Points, in no order, along strands that fork, close into loops and pass close to each other.
In the rows, zero is written as 128.
Points whose rows are less than 128 apart are linked; no others are. Some points are linked to none.
konat: [ 91  75  93 148  99 154  96 122 149 133 139 132 122 160 127 103 140 144
 139  95  91 153 136 106  89 127 167]
guri: [158 159 126 121 128 107 108  85  77 175  90 133 144 125 110  96 143 144
 150 119 132 119  76 147 109 121 127]
Vimal: [119 195 139 137 100 167 121 131 157 121  86 108 111 110 183 157 156 103
 107 123  52  93  78 167 163 138  72]
vukuf: [153 110 136 119 134 184 141 122 165 116 119 116  50 146 120 146 116  64
 139  79 141 126 213 128 125 171  96]
tuto: [150 121 156 162 214 148 109 131 138 133 120 148 112 156 161 183 111 149
 112 134 108 158 153 135 104 113 120]
daso: [154 107  62 157 133 169  96  80 121 163 157 183 153 172 110 124 154 158
 129 107 156 133 166  91 144  90 148]
beb: [169 137 153 138  79  92 116 112 111 141  83 107 100  72  57 100 147 140
 114 122 190  97 168 148 154 165  86]
Fak: [126  84  73  56 130 155 145 101 109 159 159 162 157 135 146 128 162 123
 100 144 161  90 144 139 148 149 159]
kebe: [ 84 106 117  84  79 196 168 152  81 113 153 164 123 104 120 163 125 116
 141 120 152 118 120 120 108 149 175]
giv: [115 110 142 160 181 133 112 196 139 104 154 109 143 134 149 163 107 179
 133 124 161 146 141 125 108 147 181]
savov: [ 94 180 138 135  90 134  71  82 123 103 155 116 142 156 165 101 212  79
 122 135 126  84  96 113 128 118 132]
diten: [115 153 125 106  98 140 142  95 110 114 129  86 129 130 151 114 141  66
 126 107 104 106  67 133 171 117  85]
mevu: [111 136 154 178 160 125 118 169 168 135 136 151 176 106 148 184 119 151
  98 175 147 118 156 103 168 134 121]
puli: [186 121  89 154 156 172 127 150 131 183 105 173 110 104 139 165 101 151
  96 105  96 136 172 130 152 134 107]
zibe: [111 127 127  99 108 103 116 141  56 164 112 157 119  66 129 110 146  96
 133 121  96  97 106 158 108 167 123]
Pag: [118  99 110 125 118  56 117 144 105 170  91 130 105  72 109 116 126 113
 135 139 114 119 130 149 132 167 115]
birat: [ 94 137 104 145 170  76 113 178 114 120 193 104 116 151 149 135  94 142
 114 118 109 214  97 121 136  96 129]
mak: [ 73 114 115 161 142 106 137 138 134 120 104 110 148  72 127 140  77 145
 117 166 134 134 137 101 182  81  95]
Gukek: [121  91 129 146 119 120 121 101 118 157  73 189 100 129  69 129 128 149
 198 130 135 100 151 122  77 136 163]
gopa: [128 150 159 166 140 161 117 102 154 139 141 147 182 146 155 145 139 108
 126 136 130 109 136  75 121 109 128]
zib: [ 80 165 106 135 195 108 118 141 121 149 158 157 164  73 184 111 125 175
 110 147  79 135 121 143 130  91 125]
suker: [101 147 132 112 158 129  85  93 136 148 141  98 112 144 154 129 165 141
  98 109  89 154  89 153 108 132 118]
mepo: [119 116 114 118 114 193 157 109 146  91 100  91  58 132 138 147 117  45
 140  97 158  97 158 124 161 149 118]
faz: [126 125 155 109  73 135 144 178 120  88 162 125  94 113  95 170 125 118
  80 120 165 162 118 141 154 179  97]
leva: [128 113 149 155 157 144 177 140 140 132  80 166 147 104 132 168  67 129
 172 159 111 123 161 114 107 117 131]
Kevu: [ 87 129 162 137 136  95 170 128 123 118 116 117 187  97 119 113  84 135
 186 170 132 113 104  91 106  74 158]
peda: [114 143 231  94 139 106 162 150 140  64 173 134 140 143  88 139 134 101
 130 176 156 133 131  99  89 130 155]
limev: [ 99 136 145 115  53 117 130 103 126  98 129  85 144 150  96  53 129 155
 140 117 124 169  80 125  85 100 128]
bib: [188  89 119 146 121  39 122 180 128 137 124 144 127 177  91 108 131 160
 147 126 104 153 118 147 104 145 143]
kib: [131 145  63 126 157 132 100  99 184 187 162 118 149 148 163 150 157 185
  74 143 139 143 141 122 186  94 127]
Sizaf: [127 113 139 120 187  89 116  95 107 134 112 149  98  89 136 104 131  98
 104 147 117 114 190 143  97  99 111]
Fes: [116 116 118 152 175  93 132 170 115  87 167 127  68 170 124 137  91 144
 117 137 116 219 145 128 113  87 123]
bipek: [122 118 137 164 125 145 125 134 105 118 122 115 110  78  96 121  72 135
  96 104  95 186 149 103 138  74  90]
pefot: [140 123 104 108 139  80 146 152  90 157 160 146 169 147 134  99 102 141
 150 107  78 176  79 140 115 105 131]
zigim: [149 171 148 142  80 169 139 141 140 103  81 127 119 139 120 184 107 156
 109 126 153 151  80 147 135 153  85]
pudi: [152 116  95 128 113 196 115 128 106 161 129 199 105  84 110 136 120 157
  82  99  95 147 167 128 110 143 123]
Garo: [118  90 114 125 135  91 132 189 122 113 179 140 137 101 123 126 130 191
  68 129 137 154 167 143 126 126 129]
rolu: [152  93 111 112 100 130 110 106 151 147 178 133 142 167 107 116 197 132
  65 111 161  95 175 126 174 143 113]
Tete: [ 73  99 106  91  79 160 150 169 121  88 171 132 128 167 114 154 127 110
 147 139 176 147 100 104 134 173 175]
Sunu: [145  86 116  82 113 176 166  91 129 120 127 162  78 139 100 125 100 116
 155  87 148 162 175 147  76 134 133]
Fepen: [133  99 168 118 105  63 135 143 173  93 117 139 122 136  63  94 154 122
 156 149 145  85 181 135 115 165 153]
baluf: [138 101 131 123 144 124 146 118 125 124 101  53 164 127 142  68  90 158
 159 109 115 138 101 129 102  82 154]
tek: [113 156 191 148  85 128 121 141 151  65 118  90 135 142  87 137 156 176
 123 123 194 131  91 130 126 147 128]
Vun: [115 103 103  77 138 171 171  82 125 140  73 151 133 110 133 133 114 137
 152 152 155 103 127 150  81 140 155]
vab: [ 84  92 142 147 146  93  90 109 156 118  83  77  97 117 110 115 121 132
 123 158 123 134 128 131 136 124 109]
Pob: [113 111 121  95 130 108 165 135 110 139 107 134 138 128 139 131  85 112
 163 137  98 163  72 152  99 150 124]
Laz: [ 83 120  82 141 145  75  72  91 107 162 148  76 156 130 155  67 160 123
 144 153 132 105 135 109 169  89 138]
reta: [151 137 114 171 140  66 110 154 128 125 177 110 180 130 171  69 155 181
  99 116 136  96 166 117 133  75 158]
rufuv: [145 121 112 100 145  92 178  95 110 149 104 144 113  46  94 115  90 133
 132 150 186 129 202 150 136 113  90]
lazi: [131 138 162 133  98  97 121  91 118 114  61 117 122 160 108 100 159  93
 192 151 143  81  76 131  92 134 153]
Duso: [100  81  77 141 148 132 101 118 121 165 138 152  99 133 118 182 142 111
  99 146 151 133 169 114 189 158 114]
poki: [158 117  60  61  95 146 152  95 161 138 114  97  70 151 172 138 175  89
 118  97 122  84 118 203 154 145 103]
mesi: [116 152 112 147  92 117  68  56 171 165 107  89 142 147 123  69 159 178
 114 139 101 150 114 142 107  94 103]
Ritiv: [137 139 177 134 119  76 144 159 133 131 107 122 109  82 127 123 136  34
 131 144 124  69 135 123 135 179 112]
deko: [180 130  92 129 191 169 127 140 112 191  97 142 129 119 164 175  99 154
 120 106  85 124 109 152 144 137 130]
zadu: [133 121  81 162 147 151 107 108 128 166 165 180 155 205 136 133 129 135
 172 110 148 158 139  81 113  92 169]
tupe: [178 120 111  95 144 182 173  99  84 137 127 127 136 171 129 164 124  91
 152 113 188  97 105 119 157 138 154]
Simu: [116 150 170 174 149  83  79 194 142 113 150 120 121 163 129 139 134  80
 139 153  87 156 118  87 129 155 131]
voki: [125 125 160 153  91  80 100  96 169 119  98  93 140 151  98  62 143 149
 128 125  96 151 107 134  80  99 111]
sakuz: [149  96  96 174 133  76 145 159 116 131 109 133 107 113 108 105 101 145
 121 126 116 112 175 119 176  88 111]
dukof: [155 133 192 179 103  80 131 188 127 105 119 133 123 119  67 141  88 146
 145 134 121 173 127 115 131 135 100]
mifav: [ 98 147 103 139 154 138  83 140 122 134 123  82 129 124 167 148 131 185
 148  92 158 153  60 148  94 165 179]
bigi: [121 155 129  84 153 162 129 109 107 149  92 160 123  23 132 147 127 145
  85 167 144 107 134 153 125 159 122]
teki: [122 177 160 144 144 144 106 135 180 145 123  63 136 120 177 156 143 127
  81 112  74 113  87 132 177 130  83]
dodut: [112 119 106  96 104 169 125  89  60 154 136 185 143  73  73 102 134 175
 128 125 151 137 164 104  93  93 156]
som: [120 122 108 142 111 183 114 135 160 138  82  98  62 148 164 188 119 101
 124 110  86 118 112 151 143 179 108]
Gilig: [119 130 194 117 145  77 154 197 118  82 153 129 124 124  70 136  99 104
 167 177 118 138 132  93 106 150 185]
Fudub: [ 83  97 112 137 165 104 136 177 126 138 153 141 100 125 158 155  84  69
 131 159  66 161 159 110 160 143 113]
vuso: [131 171  66 170 168 149 103 119 132 164 109 152 159 103 150 135  85 220
 148 132 165 166 110 113 142  87 158]
Pabet: [111 135 136  82  93 142 144 110 138 103 127  66 183 124 161  61 114 173
 134 108 104 148  76 156  68  96 139]
noz: [128 172  82  73  83 179 164 106 108 146 113 193 150  91 168 132 151 109
 135 145 100  68  95 167 143 152 113]
Firuz: [124 114 143 140 116  79 153 134 130 108 128  95 186 128 118  69  82 120
 174 140 110 150  97  86 132  67 142]
nitol: [121 188  73 123 156 138  87  67 165 172 176 121 179 124 175 104 132 183
 110 129 146 155 120 116 156  78 125]
Rasag: [112  95 131 172 190 117 141 191 117 106 155 133 118 149 174 114  92 104
 147 140  64 128 175  92 110  75 162]
zek: [113 107 117 176 156 118  92 134 127 154  93 180 135 139 112 141 145 190
 162 145 134 131 133 130  75 134 165]
pazi: [134 118 144 149 108 127 155 174 156 143 105 148 155 101 155 173 104 116
 110 160 109 111 145 129 159 174  94]
guko: [133 147 166 142 135  87 140 171 118  97 164 147 145 163  60 113 105  82
 185 168 108 157 145  52 117 108 181]
Vapiv: [150 137 125 140  96 108 118 155  88 160 175 192 179 143 105 132 153 141
 129 117 140 148  99 111 107 130 147]
Gidu: [121 151 128 142  99 150 132 157 128 118  85 120  85 116 171 163 127  65
 147 108  76  90  78 154 134 166 103]
Letol: [ 82  82  96 130 115 104 133 117 152 148  89 113 144 147 126 139 115  94
 171 171 150  98 101 111 171 165 138]
Miz: [114  94  95 174 179 118 128 147 149  99 128 138  63 204 136 147  95 166
 119 146 112 175 172 132 115  83 112]
gedem: [150  81 125 108 150  56 124 122 142 148 113  65 123 128 146  82 151  99
 127 145 102  85 140 145 143 144 135]
pufun: [201 124 106 143 134 125 146 148  78 164 131 138 171 117 102 142 112 188
 115 101 170 137 113 128 158 127 136]
kovu: [146 120 128  92 122  93 140 178  98  93 114 109  72 133  74 125 144  60
 166 133 160  94 108 128 145 208 186]
ven: [ 78 120  88 177 148  88 118 148 165 121 144 125 132 146 138 152 101 159
 108 173 146 164 136 115 175  88  93]
duv: [192 127 162 154 144 130 114 127 139 126 127  72 120 172 135 115 131 132
 106  70 108 149 108 124 125 112 122]
sefuf: [170 110 117 118 166  56 152 137 133 143 150 132 142 158 128 147 124 130
  99 150 137 154 124 148 159 117 108]
Moz: [171 104 140 146 157 146 121 120 142 158 112 184 136 148 136 147 156 124
 129 118 119  80 174 136  91 150 148]
Galak: [106 166  77 159 167 103  96  97 177 182 155 115 132 194 180 166 130 150
 132 130 126 164 116 110 184  80 108]
nev: [119 160 171 128  91 206 131 154 107  43 129 161  78  89 138 197 140 115
 115 132 141 115 131 166 101 133 139]
zoloz: [133 118  65  86 100 176 149  74 145 131  99 137  98 141 175 119 167  59
 143 119 129  54 141 165 141 136 126]
Movup: [157 118 127 121  88 125 136 140 110 126 109 139  86 125  75 134 144  94
 167 102 168  84 127 125 139 181 146]
pasod: [ 57 105 107 116 114 144 123  95 139 108 140  73 150 158 138  99 131 116
 164 135 167 148  85  96 130 121 161]
rupam: [154 143 136 174 179 147 101 102 160 150 115 133 167 110 167 124 147 133
  98 147 102  76 168 102 159  82 115]
Lel: [ 70 150  86 192 132 114  67 153 147 131 157 133 133 110 171 128 109 175
 149 104 124 157 133  96 113 114 173]
fonin: [118 115 166 141 129 143 134 125 139 135  65 163  57  87  69 146 102 135
 202 115 129  94 185 131  67 158 144]
liki: [128 137 171 138 108 152 147 180 143  87  93  98  94 152 154 144  93  69
 158 125  75 139  99 129 108 165 126]
Muvuz: [130 118 118 108 181 161 126  59 145 161 123 119 106 159 165 155 130  59
 117 130 100 104 140 121 166 120  96]
geb: [137 148 157 145 119 162 105 106 120 130  72 128 107 113 122 117 112 153
 127  94  82 160  93 156  59 117 118]
nolub: [150  64 110 116 192 112 149 127 134 119 135 148 144 177 124 112 138 188
 135 129 158 119 176 154  96  96 176]
siz: [178 118 196 151 144 113 116 159 175  96 164 137 161 181 110 126 161 168
 102 112 145 119 175 133 105 137 127]
vibat: [122 188  77 133  87 209  99  79 151 153 109 129 139 129 152 125 158 152
 104 118 115 114  73 115 169 120 109]
Gode: [ 89 161 101 172 184  82  76  89 155 161 154 105 157 153 176 121 141 120
 144 139 116 123 105  97 173  85 121]
falu: [142 145 156 148 103 168 135  93 137 131  71 134 135 103 120 116 114 120
 136 117  91 117 129 125  99 106 104]
lorum: [113 177 191 137 120 185 115 160  81  93 132 152  99 106 128 187 133 106
 125 115 123 138 101 122  76 147 151]
Penum: [147 182 133 148 148 160  73 109 145 141 148  90 164  81 150 108 148 187
  73 120 170 115 138 104 139 117 143]
Vir: [133 122 151  79 102 139 208 158 125 103 143 151  94 106  70 162  83 108
 158 122 183 152 180 127 113 158 114]
Vamup: [160 153 181 102 106 143 201 161 131 110 113 152  98 124 103 161  79  82
 182 131 143 135 154 127  87 159 112]
lobad: [123 122 180 170 133 142 137 172 122  97 134 111 142  76 126 112  91 122
 112 113  90 129 158  88 128  85 130]
sumob: [ 97 145 108 121 159 155 140 138 175 134 182 114 157 124 196 112  98 154
  98  98  36 176 132 131 138  71 110]
tugi: [152 112 105 151 193  83 113 143 101 120 155 122 139 141 153  80 153 191
 110 117 147 111 169 137  99  79 174]
Zap: [174 133 161  96 132 134 147 127 120 104 137  46 116 161 153 102 111 103
 108  69  93 147  70 143 118 109 110]
demek: [112 113 126 190 147  85  92 148 126 166  80 163 109 115 115 153 134 132
 149 157 108 115 123 134 121 149 126]
rafi: [160  90 115  82 158  95 157 155 104 132 117  92  86 133 128 105 125  45
 158 112 129 102 118 140 124 184 166]
Vika: [218  99 154 134 153  93 141 160 154 120 169 147 126 176 122 137 153 141
  98 105 109 128 187 149 108 128 124]
reb: [138 131 125 107 106 137 154 107 136 131 160 107 150 137 121 132 104 111
  74 122 134 168 113 106 179 100  72]
Nek: [136 140 204  90 117  99 161 124 144  82 147 157 136 161  92 145 164  91
 136 178 187  79 130 127 116 160 143]
bitid: [ 91 118 116 167 167 133 128 168 150 112 166 125 141 141 200 114  98 127
 111 112  40 147 154 118 118  70 134]
gefub: [125 155  91  79  79 193 136 127  89 101 146  88 113 114 146 122 126 142
  87  79 126 146  63 158 146 111 106]
kose: [ 91  87 132 144 101 147 124 124 113 117 102 111  94  92  75 113 105 123
 156 107 136 114 174  95 145 129 130]
nule: [103 158 169 145 120 101  80  92 133 117 159 122 130 162 105 101 192  77
 108 157 161 116 112  98 128 131 115]
niba: [141 153 202 158 131 149 147 183 131 101 106 127 149 157 143 155  97 105
 180 140 101 153 111  88  87 141 152]
gimod: [118 103 113 122  87  93 106 133 149 111 118  89 131 186 118 101 175 134
 147 141 149 112  78 142 119 173 169]
Feb: [135  86 108  76  96 155 156  84 125 125 133 135 117 137 123  96 128 104
 127  98 109 144 137 147  77 117 122]
dok: [142 148 106  95  79 210 110 100  98 142 128 191 115  58  97 106 156 175
  93 131 135 118 164 121  98 134 144]
riti: [154 163 177 109 142 147 151 104  85 120 142 158 142 108 138 130 131  68
 108 119 128 101 119 124 114 111 105]
Nevoz: [108  82 106 147 120  91 104 181 167 109 114 135 106 198  61 130 116 119
 187 171 116 158 145  89 160 182 163]
ruku: [121 114 142 131  79 135 110 120 154  89 114  80 129 161  99  99 171 169
 127 111 177  98 112 139 130 151 140]
bup: [120  78 137 151 204 110 122 135 108 114 131 129  81 115 142 119 111  76
 130 137  93 119 188 107 117  98 146]
Zarok: [ 92 182 125 148  92 145  84 136 134 123 178 124 145 151 157 129 127 131
 149  80 128 167  63 104  95 141 145]
pire: [145  85 125  92 162 135 135  78 143 130 153 115  89 153 142 118 151  40
 105 116 141  97 187 119 145 142 119]
Gesoz: [201 124 184 145 123 125 128 124 170  99 139  79 140 163 101 119 126 153
  89  87 151 140 145 131 136 120  92]
fal: [ 89 119 129 128 160 126 109 191 121 116 154  82 123 137 160 159 116 141
 130 115 133 163  80 130 112 181 181]
fiso: [106 169 143 167 179 117 105 158 160 138 148 160 179  88 189 153 124 169
  86 158 112 127 130 129 125 113 124]
livi: [125 143 139 102 109  83 130  84 148 162 111 115 152 122 160  80 155 104
 130 132  51  94 114 157 128 126  76]
vik: [124  98 137  93 114 103 148 179 141 114 174 106 134 124 128 141 126 149
  63 120 122 176 119 153 132 165 111]
lon: [109 126  95 123 170  30  87 123  83 185 145 148 130 137 125 115 160 136
 137 146 102 157  80 149 134 132 120]
Zepu: [179 106  98 104 157 143 145 146 121 185 121 112  92 142 173 169 115 104
 123  78  80 117 131 160 146 167 129]
runi: [148 179 156 101  88 123 149 115 122  95  96 121 139 113 133 145 132 149
  98 145 160 132  60 185 131 135  77]
venuz: [136  93 154 112 167 151 133 126 113 120 182 126 132 154 131 132 140  61
 113 122 135 106 166  88 150 134 163]
Fifan: [168 138 151 141  82 111 150 181 102 137 144 177 158 127  97 144  94 133
 121 110 105 174 123 118 114 139 103]
rim: [166 157 154 104  62 159 204 166 125  87 126 166 108 110 133 146 112  90
 174 111 128  89 131 149  86 128 136]
zipib: [119 135 127 117  46 183  95 101  94  42 142 107  90 108 114 107 201 112
 123 120 175  87 135 146 130  88 144]
bonik: [150 118 150  84 136 182 176 103 111  87 150 135 112 147  95 164 129  95
 138 117 216  94 162 112 143 140 136]
Luz: [ 91 183 152 107  78  85 125  98 111 128 139 114 146 126 137  79 164  85
 133 147  66 117  60 145 153 129  69]
Vas: [103  90  92 100  91 107 135 107 140 133  81  76 111 153 122 107 149  99
 160 147 155  88  74 149 156 163 140]
ramo: [134 157 162 156 107 145 128 127 168 109 120 123 151 155 118 162 124 179
 118 129 182 163  92 125 109 147 115]
Musu: [107  79  93 150 102 124 127 138 166 144  87 131 100 175 106 134 109  91
 185 151 105 129 131 103 149 172 134]
niv: [ 93 114 108 115 128 143 121 129 125 154 158 146 104 119 146 174 114  65
  93 140  98 151 150 103 176 148  79]
gebak: [124 162  90  67  76 163 134  94  88 138 165 117 151 117 132  80 140 157
  89  94  98 170  79 161 121 114 107]
kovok: [116 179 162 185 147  85  95 163 172 111 176 138 171 177 157 125 119 101
 171 138 119 165 113  74 117 131 160]
fose: [158  80 109  97 139 158 141 158 108 131 123  86  91 136 159 133 126  88
 125  77 113  90 116 153 130 171 158]
Lusop: [136 145 112  71  86 119 151  64 115 151 109 139 126 121 140  81 135 105
 124 129  94 124 114 177 103 128  80]
dopu: [ 76  95  92 196 142 133  72 164 135 115 140 144  94 130 141 108 129 175
 132 105  87 151 159 120  89 108 167]
gutob: [187 139 127 127 108 124 135  96 106 140  74 124  93 121  80 126 145 114
 142 100 188 100 139 156 138 158 103]
Nebiv: [117 171 134 130  65 169  79 111 109  46 170 119 123 131 157 111 214 107
 114 110 152  97  95 132 114  90 152]
lefut: [144 113 150 117  95  67 133 113 106 126 116 119 125 104  59  98 126 160
 131 142 176 141 150 147 120 127 113]
bivi: [115 163 124 133 112 134 140 131 130 168 103 174 188 107 149 164 128 116
 128 169 119  91  93 117 174 154 101]
Pavev: [128 193  96 104 181 107 106  77  82 191 153 113 184  89 169  68 147 183
 138 155  93 117 103 153 167 103 111]
nufa: [131 146  97 170 180  83 126 195 113 121 167  90 125 130 171 141  98 192
  90 106 133 175 120 130 154  87 125]
zeser: [192 108 130 150 144  30 136 192 131 148 166 160 119 169 122 132 135 129
 108 146  96 142 149 138 143 125 115]
Pepoz: [138 142 129  99  84 185 195 147  81 118 128 154 128 106 145 159  90  68
 154 112 127  98 118 120 127 135 145]
Vired: [155  98  79 137 113 160  78 107 122 165 171 147 127 151 115 110 196 153
  86  86 134 115 168 112 141 132 147]
fot: [151 167 161 136 147 148 115 102 159 143 112  89 153  82 151 114 146 131
  63 137  98  94 138 128 161 111  77]
vuma: [115 146 133 105  41 184 131 141 128  52 154 139 103 110 121 159 150 126
  63 122 148 145 112 154 146 136  88]
sobu: [121 171 123 129 140 148 130  73 139 152 164 118 159 129 139 116  98 130
 105 110  91 192 102  95 162  70  59]
Kipul: [103  89 122  90 132 112 175 115 128 139  87 176 123 114 114 138  92 137
 159 149 134 149 129 176  59 153 146]
Kufir: [119 171  84 158 140 150 106  77 138 152 142 149 185 113 130 110 112 189
 144 132 186 152 132  80 139  69 146]
kemo: [123 139 116  35 107 142 165 105 140 100 115  79 137 116 174 108 149 157
  90 140 116 108  86 219 117 143 104]
Dake: [ 60 113 116 160 133 115 161 156 134 107 132 136 181  90 132 126  75 157
 150 164 148 126 136  89 150  70 151]
Gitun: [147 179 157 112  99 179 131 102  94 116  96 162 112  67 130 121 146  96
 105 125 114  96 132 146  99 113 115]
Faf: [108 139 102 148 220  80 127 110 142 148 118 100 103 143 181 128 124 141
 107 150  77 113 144 145 167  60 100]
Vivuz: [ 96  99 132 153  78 141 123 136 117 129 104 144  83 111  71 109  93 100
 181 104  86 153 140  96  97 132 136]
Sobot: [122 195 117 125 117 175 132  89 135 155  85 190 159 116 166 142 144 111
 151 155  88  86  76 140 144 143  96]
Bep: [132 179 121 128 131 108  83  90  69 182 130 115 168  94 136  73 149 155
 130 119  88 137  83 140 132 112 101]
Muv: [128 112 155 137 131 124 135 180 125  80 197 145 142 181  66 118 100 146
 175 124 148 164 173  68 125 104 175]
sipa: [ 86 172  84 167 115 147  73 133 115 158 133 121 152  98 149 127 118 165
 155  86 133 156  74 101 113 144 162]
nele: [121 128 131  71 136 136 168 106 156 126 116 122 190 109 165 120 121 169
  83 161 124 122 115 169 108 135 126]
lani: [182 104 112 112  82 102 143 157 102 156 110 151 124 157  89 124 134 153
 150  97 136 143  94 165  93 173 152]
zem: [137 148  80 143 141 175 117 123 163 169  88 175 169 101 139 134 123 202
 128 155 119 131 113 118 122 119 142]
vapo: [129 109  86 167 152  42 140 176 146 115 153 136 131 189 116 138 112 159
 132 172 158 180 126 125 175 110 113]
zam: [118 139 163 148 120 148 160 126 160 139  48 156 106  80 105 183  88 114
 176 158 141  83 164 125 106 162 124]
gipov: [160 140 140 104 151 149 124 140 123 144  93 120 138  66 135 145 134 174
  62 146 156  97 127 166 139 172 126]
kono: [ 92 143 193 134 142 146 133 109 141 114  99 141 158  99 131 154 154 128
 137 176 153  49 139 108  99 134 159]
Netig: [ 88 136  90 148 137  97  78 116 104 180 143 142 126 158 122 147 144 107
 153 143 106 158  66 108 151 142 116]
Tipa: [ 79 111 151 167 135 115  76 113 158 110 119 107 115 130 100 121 145 177
 105 142 160 152 149 131 114 121 121]
bosub: [151 122 126 151 145  90 114 115 118 151 142  77 196 135 156  81 156 148
 133 123 147  90 134 115 162 100 145]
vemo: [150 135 132 110  49 174 130 140 123  25 134 136  90  93 114 157 160 121
 122 116 165 102 137 187 132 108 122]
Bapo: [142 118 188 133 149 127 154 126 158 106 116 148 159 157 127 149 150  81
 159 169 146  52 152 100 130 143 158]
kizuz: [133 112 108 128 174 100 127  96 152 162 127  88 104 146 147 130 122 101
 101 124  82 122 151 123 187  80  90]
konab: [ 87 127  95 114 190  91 103 123  71 166 144 143 155  94 158 115 132 163
 139 147 113 146  95 156 118 123 145]
Dekef: [112 179 177 185 118 152  97 152 161 108 169 127 165 166 155 160 138  99
 132 127 152 133 116  68 138 141 134]
Mib: [134  63 110 123 167 139 137 106 158 114 130 112  75 134 101 109 109  80
 134  98 146 118 230 117 151 125 116]
Suzal: [149 146 122 114 117 167 153 106 110 110 126 107 135 178 145 138 123  65
 158 117 142 107  67 105 164 119 123]
dogor: [164 125 154 120 180  72 144 103  84 145 108 130  89  69  96 117 119 101
 135 133 180 117 188 146 125 124 103]
zitel: [184 131  92 113  89 112 117 123  76 169 123 119 137 131 108 113 154 170
 107  93 144 125  87 154 136 147 128]
zoz: [152 115 109  74  85 191 165  85 119  89 131 137  81 142  87 126 137 106
 142  92 194 108 157 141 125 126 128]
kebo: [138 120 103 157 118 123 103 162 104 150 163 161 152 188 113 128 134 109
 178 121 128 150  96  76 118 138 184]
pir: [111  57  96  77 123 139 142 129 126 117 143 114 141 141 125 120 164 132
 119 126 188  82 152 130 147 179 180]
Ver: [ 85 139 104 131  55 169 100 123 133 125 158 147 135 146 127 123 147 136
 119 107 104 162  91 109 102 140 130]
reri: [104 118 108 121 132 212 128 110 142 119  89  90 109 120 154 161 116  97
 116 125 141  96 109 120 165 149 132]
Rada: [ 84 187 117  82 122 140 138  62 123 137 171 110 163 110 139  83 129 142
 115 116  75 177  71 131 151  94  71]
naki: [153 134 115 124 157 110 139 168 153 148 175  86 124 140 159 158 110 181
  57 109  87 183 143 146 165  70  98]
zot: [106 134 147 103  82  72 144 121 110 128 103 116 162 102 101 113 124 157
 118 166 149 151  77 152 117 144 100]
doga: [100 118 164 131 129  95  89  76 146 109 111  82 104 126 112 108 177  80
 102 163 147  98 131 119 150 138  94]
sapu: [146 155 194 110 167 131 142 156  76 110 146 144 113 134 148 168 122  75
 116 129 120 142  94 138  98 161 130]
rokin: [131 109  92  72  98 130 180  89 117 152 122 141 143  91 101 130  95 138
 115 145 185 144 143 143 147 130 100]
bunur: [135 164 158  78 134 152 142  94 105 138  90 166 106  42 131 123 144 105
 106 150 152  90 182 162  88 145 111]
zaba: [155 108  83 153 158 112 133 146  90 164 128 133 144 139 123 122  99 174
 144 102 116 164 114 126 128  94 148]
duneb: [151  77 114 149 128  54 121 182 175 110 110 135 117 177  53 100 126 137
 183 150 143  89 165 120 160 168 171]
Sir: [133 171 189 141 132 180 115 135 107 100 117 158 104  97 109 155 131 173
  98 105 127 162 119 143  49 130 134]
bal: [119 113 101 143 109 172 162 137 145 138  90 163 173 104 127 133  79 187
 145 135 109 143 142 115 102  99 145]
dogo: [130 142 182 197 142  67  96 183 148  97 117 123 124 152  70 128 118 166
 176 144 143 159 121  96 105 129 157]
Dig: [138 115 152 132 175 114 120 145 116 123 120 140 120  79 110 153 122 174
  62 141 149 140 172 143 127 133 109]
bese: [114 102  96  96 106 150 172  90 173 141  81 154 126 124 156 137 127  86
 161 140 127  71 154 148 116 164 139]
lukil: [166  73 109  89  94 106 136 129 144 119 158 102 125 156 108 100 182 107
 110 110 170  68 163 143 172 178 143]
mol: [131 148 176 107 154 178 109  57  99  91 119  98 107 123  81 119 160 177
 122 121 209 122 144 137  92 104 148]
bezuz: [129  93 157 122 135 158 141 167 115  97 174 146 121 145  96 141 116 117
 147 113 136 138 175  89 118 135 164]
Ruke: [109 101 120 142 118 141 135 134 108 113 118 134  79  55  62 113  77 137
 111  97 140 156 207 109 143  93  97]
misiv: [145 130  83  52  83 145 132  80 134 128 112  63  85 134 164  89 178 131
  96 126 122  93 117 216 142 136 110]
Gufo: [125 112 111  86  75 152 196 140 147 128 116 155 115  81  76 154  82 150
 138 118 197 140 174 147 144 163  96]
Nobod: [135 121 143 103 104 109 165 119 136 107 156  96 144 168 100 112  89  68
 140 144 131 180 103  92 158 116 106]
Vor: [162 147 140 139 154 165 128 156 151 138 185 123 142 136 174 163 107 145
  73 102  71 184 144 114 139  97  93]
tuzuk: [142 154 171 183 186 134 113 170 143 128 120 118 143 151 180 152  83 143
 161 119  85 164 119 114  92 114 142]
ziv: [139 131 154 179 157  85  98 164 151 112 136 147 151 165 107 141 140 193
 162 131 174 137 121 122  91 142 181]
zutuz: [134  91 163 102 133  63 110 122 136 116 129 144 100 126  90  97 181 122
 111 146 147 104 178 167  84 173 138]
Lef: [120 128 147 146 230  89 126 141 154 141 126 136 122 151 182 164 120 108
 114 167  84 135 137 145 140 111 102]
pado: [152 156 158 149 131 134  95  78  75 148  74 136 116 118 117 112 170  93
 158 128 134  66 104 111 109 126 141]
Bila: [107 110 126 132 150 109 145 148 118 122 151 129 126 160 125 143  66  75
 160 162 100 189 128  80 162 106 114]
Lop: [125 138  83  72  71 159 143  92 105 147 113 168 151 105 144 118 167 139
 108 164 153  76 122 171 129 151 133]
vode: [ 93  99 124 111 110 153 147 102 119 121  98  93  86  83 113 108 113  38
 160 112 143  80 156  98 149 136 132]

A piece is all that can be reached along the links. How many separate loops has the piece of each point below (a circle has one, a figure eight two, a Y none), and how many tips (points with one link)?
Garo: loops 2, tips 1
pire: loops 1, tips 4
kovu: loops 0, tips 2
zibe: loops 1, tips 3

A tip is a point with one link. Name the tips that can be reached along the links from each point below, in the order of the rows.
lorum: Tipa
daso: zibe, nolub, Netig
Firuz: lazi, mesi, Zap, Pavev, nele
vode: Simu, lobad, Vivuz, kono
Letol: dodut, zutuz
bitid: Tete, Miz
gebak: Duso, gefub
